Points on a hilly landscape, in no order, each with its height.
A ball rolls from a point to the lowest of its 4 nearest points, and stops where none of them is lower. Distance is the straight distance between rows; heights are no part of it.
Kosip: [169 135 122 182 101 144 150  91 121  80 132 199 132 145 148  57 116]  h=2.21
dufit: [150 139 151 162 129 120 119 120 126  83 119 167 132 147 149  91 125]  h=1.39
dof: [110 119 111 114 156 125 143 173 164 167 166  54 149 122 121 163 122]  h=0.87
Visiz: [129 130 119 107 152 129 138 164 158 158 154  54 149 117 111 149 117]  h=3.55
gal: [229 152 130  91 105 139  69 112 122  94  98 121 113 131 114  86  82]  h=3.04
tizu: [173 150 151 107 149 133 113 135 138 110 115  85 141 121 127 117 114]  h=2.51
lelor: [ 37 116 136 126 109 133 125  94  90 133 148 181 121 125 142 144 174]  h=1.37
Lav: [ 99 121 115 165  93 148 150  84  98 108 135 195 119 145 128 100 150]  h=1.30
bukug: [122 127 102 169  93 175 167  59  94 110 135 195 121 138 126  77 146]  h=1.45
baf: [ 91 115 142 139 146 111 132 142 129 134  97 156 116 121 132 165 145]  h=5.15
zos: [184 118  94  94  99 115 128 164 137 175 147  51 123 132  94 129  94]  h=3.56
furot: [199 160 152 101 122 136  85 118 123  83 112 113 128 132 130  86 102]  h=2.62
Gib: [122 130 147 166 126 115 131 120 122 101 111 176 121 148 142 112 134]  h=1.29
dup: [ 60 121 118 144 102 166 145  61  96 124 167 190 134 129 135 111 172]  h=1.67
mabat: [173 158 151 143 124 128 100 112 130  71 128 152 142 146 152  72 109]  h=2.56
nesi: [ 89 106 119 129 169 114 149 171 165 168 130 107 137  99 125 184 138]  h=4.58
Reko: [190 158 147 101 132 134  98 123 128  95 112  95 131 124 124 102 108]  h=2.28
dadi: [ 94 110  89 100 127 103 136 183 145 183 189  24 138 152 132 174 115]  h=2.58
keboz: [ 66 107 125 125 156 111 144 158 143 162 102 135 124  95 125 195 149]  h=8.03
Voriv: [252 133 120  87 113 130  79 119 133 123 101 114 113 121 101 104  61]  h=3.37
zeg: [150 133  93 171  99 185 177  57  97 106 127 200 116 131 130  65 138]  h=2.27
zokis: [ 88 121 131 161 104 131 137 104 102 111 122 188 114 148 127 114 151]  h=1.25
galo: [175 153 137 163 115 132 121 102 130  67 136 177 145 148 155  54 110]  h=2.55
foro: [ 71 116 142 138 132 115 126 129 110 129 100 169 112 126 132 160 150]  h=2.36
farit: [ 62 115 134 137 110 127 128 107  96 122 124 182 112 135 133 138 160]  h=1.46
mavab: [130 109  84  99  96  85 131 178 127 194 172  22 121 171 129 166 100]  h=3.29
nafe: [ 70 120 119 150  93 153 144  81  94 117 146 189 121 140 128 109 160]  h=1.34
pako: [104 117 141 135 170 117 137 154 153 146 107 129 132 109 128 172 133]  h=8.88
Firo: [148 143 162 144 147 115 113 128 135  96 115 142 136 139 146 106 125]  h=0.68
Leda: [ 94 121 147 148 137 112 130 131 121 121 101 164 119 134 134 147 143]  h=2.94
rigur: [136 134 143 119 166 123 134 152 158 138 130  83 149 113 125 145 123]  h=7.74
bul: [203 155 139  90 125 136  91 123 126 106 109  95 126 120 118 104 104]  h=2.40
lezes: [124 119  97  99 125 119 138 172 148 174 174  35 141 138 111 154 111]  h=2.72
Buzun: [105 118 133 131 173 118 145 165 166 154 127 101 143 107 125 173 130]  h=6.65
ramum: [ 55 110 137 121 136 114 129 135 112 147 102 158 111 109 131 180 161]  h=2.42
buk: [ 91 124 107 154 104 189 163  44  95 122 157 188 129 128 130  90 166]  h=2.12
voni: [126 130 151 135 169 118 133 149 149 130 111 117 138 117 134 156 131]  h=8.96
bak: [131 125 113 179  92 149 156  87 105  97 129 200 121 147 131  78 140]  h=1.32
minid: [ 37 113 141 116 120 121 122 114  99 136 125 171 115 115 139 167 170]  h=0.97
vil: [ 19 115 141  95 127 115 120 119 100 156 129 157 119  90 148 184 182]  h=0.52
pipu: [110 122 150 144 158 114 129 141 138 124 101 146 126 125 137 154 138]  h=6.31
Nakem: [122 122 108 103 139 123 141 175 153 170 171  41 144 128 114 154 117]  h=2.35
nonu: [ 91 110 100 117 157 106 144 184 169 179 182  52 145 127 131 176 126]  h=2.14
Kipad: [ 81 105 105 123 167 112 149 183 177 175 161  79 144 109 129 184 129]  h=2.70
zizuv: [ 87 111 134 132 161 111 139 151 146 152 101 135 122 104 128 183 142]  h=7.26
nasud: [214 158 139  93 115 137  78 115 124  87 107 115 122 131 123  88  92]  h=2.73
Poga: [174 157 160 124 141 128 104 126 133  89 116 119 134 133 140  99 115]  h=1.80
todav: [154 137 132 177 113 132 138 104 123  85 125 189 132 147 145  72 123]  h=0.69
Vunot: [219 124 105  89 107 123 113 148 140 154 125  72 123 115  90 120  83]  h=3.47
Rivup: [189 163 149 123 118 137  87 111 126  69 122 135 138 144 148  67 103]  h=3.49
gusi: [152 110  89 100  95  98 130 176 130 189 165  35 120 158 111 147  95]  h=3.82
lobug: [194 149 133  91 126 136 105 134 134 125 115  74 133 114 106 116 105]  h=2.50
nenu: [151 140 157 123 160 125 124 142 147 121 115 101 143 121 133 131 123]  h=4.87
Zelis: [124 127 133 175 108 124 136 109 112  97 118 188 119 150 136  96 138]  h=1.18
Tige: [ 59 114 139 131 118 118 124 115 100 129 115 175 110 130 133 154 160]  h=1.44
zisep: [ 32 111 129 102 138 112 130 138 117 159 109 149 115  85 134 196 170]  h=1.55
pepil: [114 126 151 160 139 114 124 129 124 110 105 165 121 143 139 128 135]  h=1.69
mem: [130 131  95 160 108 205 175  32  91 119 136 193 116 127 129  67 155]  h=1.96
zoku: [244 126 109  89 111 124 100 133 139 142 113  97 117 116  90 109  68]  h=3.45
lizoz: [167 138 123  96 133 132 128 153 144 148 139  57 142 117 104 134 113]  h=3.09
puz: [152 127 104  97 124 127 135 164 145 164 154  42 139 126 103 139 110]  h=3.42
rafo: [120 129 157 150 157 112 126 140 137 117 104 149 127 130 139 141 136]  h=4.30

For each start below, name the point where the ball stops.
Buzun => dof
baf => vil
Leda => todav
gusi => dof
Lav => todav
zoku => Firo
zos => Firo
keboz => vil
Vunot => Firo

For each start below, name every point that the ball comes to, in order.
zizuv => nesi > Kipad > dof
mavab => Nakem > dof
lelor => minid > vil
